Each scene shows the same named points in several views. A view is turned or mirrored, and shifted as a whole, has a little noise and may leave points out.
(in the rows, 128 means zero)

Scene 1
View 1
j240: [124 167 121 158 166 140 140  97 167 123 100 153 120  85 104  86 120 141
 122 164 109 173 173  99 149]
j178: [123 151 105 128 142 152 111 116 165 125 130 152  95 108 127 100 140 145
  98 158 107 118 180 135 116]
j633: [ 97 158 100 137 136 136 116 141 143 119  99 132  91  77 126  59 129 149
 138 157  74 131 180 168 111]
j948: [150 183 111 111 161 130 119 134 153  97 123 156  88 108 131  91 120 161
 104 168  92 135 189 147 101]
j819: [136 174 120 115 165 142 134 100 168 108 122 169 111 110 111  98 111 152
  87 173 119 148 172 108 122]
j748: [134 154 107 133 137 154 114 115 173 132 130 146 102 108 135 101 151 135
 104 142 113 130 182 138 111]
j75: [152 151 115 182 158 156 115  83 179 148 120 149 122 100 144 121 161 143
 128 137 119 153 196  91 154]
j650: [ 65 121 106 176 111 166 119 102 171 164  87 133 128  64 123  70 157 122
 145 125 110 142 163 130 141]
j909: [129 172 113 155 168 123 121 130 141 108 104 142  92  82 126  76 113 164
 141 176  70 145 186 135 135]
j147: [104 172 110 142 156 126 117 129 142 106  90 148 104  75 130  70 113 164
 142 162  75 144 185 143 120]
j173: [159 210 121 131 172 115 122 142 150  84 103 150 101  88 140  72 120 162
 141 153  81 174 204 156 100]
j37: [ 90 163 111 123 133 147 108 104 162 118 100 172 129  80 138  88 121 165
 115 141 111 131 179 128 107]
j105: [ 44 165 123 146 124 140 117  90 164 119  58 178 160  40 133  66 107 165
 148 129 113 167 167 113 125]
j543: [155 156  98 153 177 127 113 133 135 120 132 126  61 110 126  96 126 158
 123 197  57 118 196 132 146]
j715: [126 160 113 130 164 141 121  92 159 115 119 174 111 103 119 108 112 168
  98 178 109 130 175  94 138]
j730: [162 203 121 140 185 116 107 109 147  88 108 178 114  94 158 108 113 190
 134 158  90 153 211 111 118]
View 2
j105: [144 153  88 137  47 108  36 117 145 158 130  80 142 138  98 102 109 110
 105 133 153 105 175  71 164]
j909: [115 125 118 122  98 142 106  75 119 112 131  97 142 117  61 145 109 101
 146 150 142 112 143 111 101]
j948: [135 115 127 142 101 117 106  94 112  86 140 113 136 108  99 121 111  89
 173 145 135 112 141 107  56]
j650: [151 127 110 130  62 135  79  86 128 176  76 100 118 151 115 119 154 128
  85 110 142 145 163  90 140]
j173: [111 111 148 146  85 123 123 102 122 110 162  95 163 100  76 116 102  93
 172 154 136  90 152 128  97]
j147: [120 138 112 129  87 128  91  87 135 126 133  99 152 118  73 130 112  93
 139 146 152 112 144 109 107]
j819: [156 111 116 137  79 106  72  99 100  71 141  93 108 121 112 101 101 109
 157 146 132 112 155  82  81]
j730: [131 113 118 135 112 131 102 101 105 101 168  93 145 112  87 141  77  91
 200 147 127  94 180  96 110]
j633: [122 138 118 138  87 126 101  86 143 141 111 111 154 118  82 127 139  89
 122 139 155 126 132 118  84]
j37: [154 136  98 142  84 110  64 108 127 129 126 105 127 132 118 112 116  96
 141 131 144 121 163  80  99]
j543: [120 113 117 116 128 160 128  53 104  96 117 111 127 120  67 167 116  94
 161 146 132 133 134 120  67]
j178: [150 115 113 132 101 130  97  81 103 107 107 109 108 134 112 132 127 109
 145 131 131 139 149  90  74]
j240: [134 100 125 124  71 137  92  83 103 108 127  77 117 128  79 120 108 133
 134 141 129 110 168 100 135]
j75: [162  85 123 127  97 154 112  85  79 130 108  91  98 146 124 138 113 135
 159 117 106 136 192  82 131]
View 3
j75: [171 166  84 116 139 159 119  99 122 100 107 116 103 169 152 111  72 108
  91 114 176 161 128 117 195]
j633: [143 112  96 151 125 192  90 148 119  99 178 117  94 151 177  97 128 116
  93 106 110 161  72 126 145]
j105: [142 122  69 153  91 143  69 120  94  87 146  31  43 144 146 116 127 150
 101  86 157 142  96 138 141]
j147: [137  96  94 135 117 181  90 140 132 106 167  98  92 146 168 109 124 132
 116 102 126 158  86 119 145]
j819: [141 100  62 100 151 172 127 110 129 115 114 117 106 136 172 109  98 134
  87  71 138 128 128 114 139]
j173: [147  75 122 101 125 178  99 137 150 129 140 113 101 142 193 127 123  91
 128 104 139 137  70  92 149]
j240: [155 135  78 102 121 178 104  97 126 118 119  87  82 147 164 105 106 127
 119 109 140 144 101 117 171]
j748: [162 143  73 130 151 167 125 119 111  97 123 132 100 162 173 103  96  98
  52  83 143 136 110 125 156]
j715: [136 105  64 115 147 168 126 113 128 104 123 120 116 142 152 108  85 151
  92  79 150 150 138 118 146]
j730: [139  74 116 103 128 155 106 137 157 113 129 110 114 139 165 138  91 119
 129  99 178 156 117  86 156]
j948: [140  82  98 112 151 179 122 142 139 112 140 140 121 144 186 113 109 106
  88  81 131 142 100 106 137]
j543: [140 108 100 120 152 214 121 137 154 112 162 162 142 154 170  93  93 132
 119 120 114 182 107 104 167]
j178: [149 130  76 131 151 179 121 123 122  97 138 135 110 155 164 100  97 122
  72  90 132 156 119 124 156]
View 4
j748: [138 145 111 118  94 154 115 143 105 123 139  97 138 160 116 103 154 120
 101 178 119 104 164  63 143]
j173: [151  88 118  95  43 127 159 156  59 125 131 105 146 182 130 120 182 173
 112 165 153 153 136 106 146]
j543: [144  71 105  78  60 151 162 103  90 120 109  99 134 176 136  70 153 131
  97 151 114  92 143  80 129]
j948: [144 115 114  93  54 152 131 148  77 131 110  72 138 169 126 104 180 139
  94 167 132 119 160  95 138]
j633: [132 121 128 132  95 119 147 126  69  98 116 105 126 176 124  93 136 162
 104 147 139 123 177  99 126]
j147: [138 109 130 117  75 119 162 139  79 122 103 101 138 165 127 106 126 163
 105 146 150 123 171 116 136]
j909: [143  89 118  99  67 127 169 126  92 126 108 105 145 171 135 104 132 149
 105 145 135 116 161 104 137]
j105: [131 163 150 152 107 102 165 173 118 147 101 116 145 142 110 147  71 164
 114 150 175 124 206 130 154]
j819: [148 131 108  98  64 159 130 151 117 153  99  64 154 153 134 133 144 101
  96 164 133 110 177 100 144]
j37: [131 159 139 124  90 134 130 163 104 143 106  92 136 143 106 111 125 145
 100 168 151 104 186 103 145]
j715: [142 125 119  92  66 158 140 143 127 160  94  77 150 143 124 113 126 108
  95 162 128  89 176  97 144]
j75: [146 122 103 104  91 157 145 150 155 155 155 134 156 142 123 118 116 110
 120 184 121  86 147  54 170]
j240: [151 115 109 117  80 132 162 142 130 143 123 118 162 157 142 146 108 123
 116 155 139 129 167  95 149]
j178: [141 128 115 111  88 154 127 134 111 128 119  92 135 156 120  97 138 117
  99 163 121  93 169  77 137]
j730: [148  97 128  75  35 146 169 170 101 167 112  99 157 149 115 112 152 155
 110 180 155 109 141 107 169]
j650: [128 162 127 166 145 117 141 127 127 110 143 142 134 154 118 117  75 135
 119 151 133 106 188  71 141]
View 5
j730: [174  81 117 132 148 137 112 163 194 117 160 177 144 115 113 148 117 109
 117 103 109 130  53 133 149]
j37: [165 136 127  92 101 143 147 153 155 128 112 167 117 121 125 116 164 122
 130  98 115 128 100 131 133]
j633: [162 146 145 123  87 143 121 155 120 158 131 178 158 114 103 111 148  97
 133  98  81 128 107 125 157]
j105: [216 164 129  75 111 138 135 123 158 127 102 183 119 159 106  79 160 143
 134 108 122 134  78 135 101]
j819: [184  87 136 132 131 125  93 149 161 135  95 180 108 114 121 162 127 133
 149  87 124 111 103 150 163]
j909: [178 115 146 145 113 138 101 145 155 152 152 189 158 118  92 117 124 102
 137  97  88 120  89 135 163]
j748: [140 110 156 119 119 120 108 155 133 122 109 139 124  97 122 155 138 115
 151  95 105 127 120 142 155]
j650: [159 175 184  91 102 114 117 113 113 116 105 136 123 135  90  79 157 131
 169 107  96 137 128 138 120]
j715: [175  81 144 135 132 137 106 141 179 128 123 179 101 114 117 136 135 137
 150  89 129 108 107 147 165]
j543: [140  83 165 170 116 139  92 150 156 151 172 179 157  91  96 131 121  95
 144  87  82 111 115 132 192]
j948: [162  89 124 139 116 136 109 174 149 150 122 177 143  97 125 169 130 102
 130  91  99 118  95 135 170]
j178: [149 101 157 129 116 130 107 147 145 128 122 159 121 102 114 136 141 123
 154  91 107 116 122 141 168]
j240: [198 122 156 130 140 113  84 121 154 123 118 171 139 140  91 126 115 127
 152 108 105 127  82 149 140]
j147: [182 131 133 126 105 146 117 149 151 155 135 190 153 123 101 110 139 107
 127  99  91 124  84 128 153]
View 6
j748: [ 99 131 137  88 142 102 126 175 129 120 132  67 127  94  81 141 125  99
 129 151 117 106  80 114 155]
j819: [ 99 121 142  81 168 103  94 158 113 146 124 106 130 108 100 134 122  97
 142 154 134 136  48 134 130]
j240: [ 89 132 139 114 157  93  90 169 108 166 148  76 108 123 118 105 138 104
 100 163 113 115  76 141 124]
j543: [ 88 126 135  85 200 129 120 140 102 123 173  56 102  96 130 163 116  72
 111  95  94 110  72 107 128]
j37: [116 109 130  78 125 117  98 171 105 124 140  86 166 120  97 108 131 115
 142 157 115 107  91 130 126]
j909: [ 91 126 133 104 183 126  92 151 103 136 173  68 126 119 128 126 117  88
 108 122  92 109  93 124 114]
j650: [103 106 108  91 104 101 114 184 101 155 151  26 121 103  98 108 153 127
 105 195 107  74 137 143 152]
j948: [ 95 134 143  91 177 126 104 156 131 110 143  96 150 108  99 144  98  83
 136 119 110 127  71 110 129]
j715: [109 109 142  70 159 104  99 152  91 141 136  93 121 112 113 132 142 100
 139 137 129 127  43 135 126]
j633: [ 91 114 111 100 165 141  99 156 103 132 177  48 149 110 117 131 106  92
 108 142  83  92 138 126 123]
j178: [104 116 130  74 153 109 119 160 110 128 142  69 120  99  96 147 130  98
 131 140 115 108  71 120 146]
j173: [ 78 156 156 135 183 117  88 171 136 122 161  97 155 133 111 110  90  81
 104 117  92 124  84 114 108]
j147: [ 94 116 121  99 162 129  91 159 102 138 162  68 147 115 121 120 115 101
 114 142  97 105 114 130 120]
j75: [100 137 152  99 129  69 133 186 111 142 142  58  84 114 101 114 174 112
 106 141 119 100  46 120 150]

Which points are out of place in each view (at most two, in the order of its rows)? Write - if all are in place.
view 1 -> j240, j178
view 2 -> j819
view 3 -> j748
view 4 -> j173
view 5 -> j37
view 6 -> j633, j147
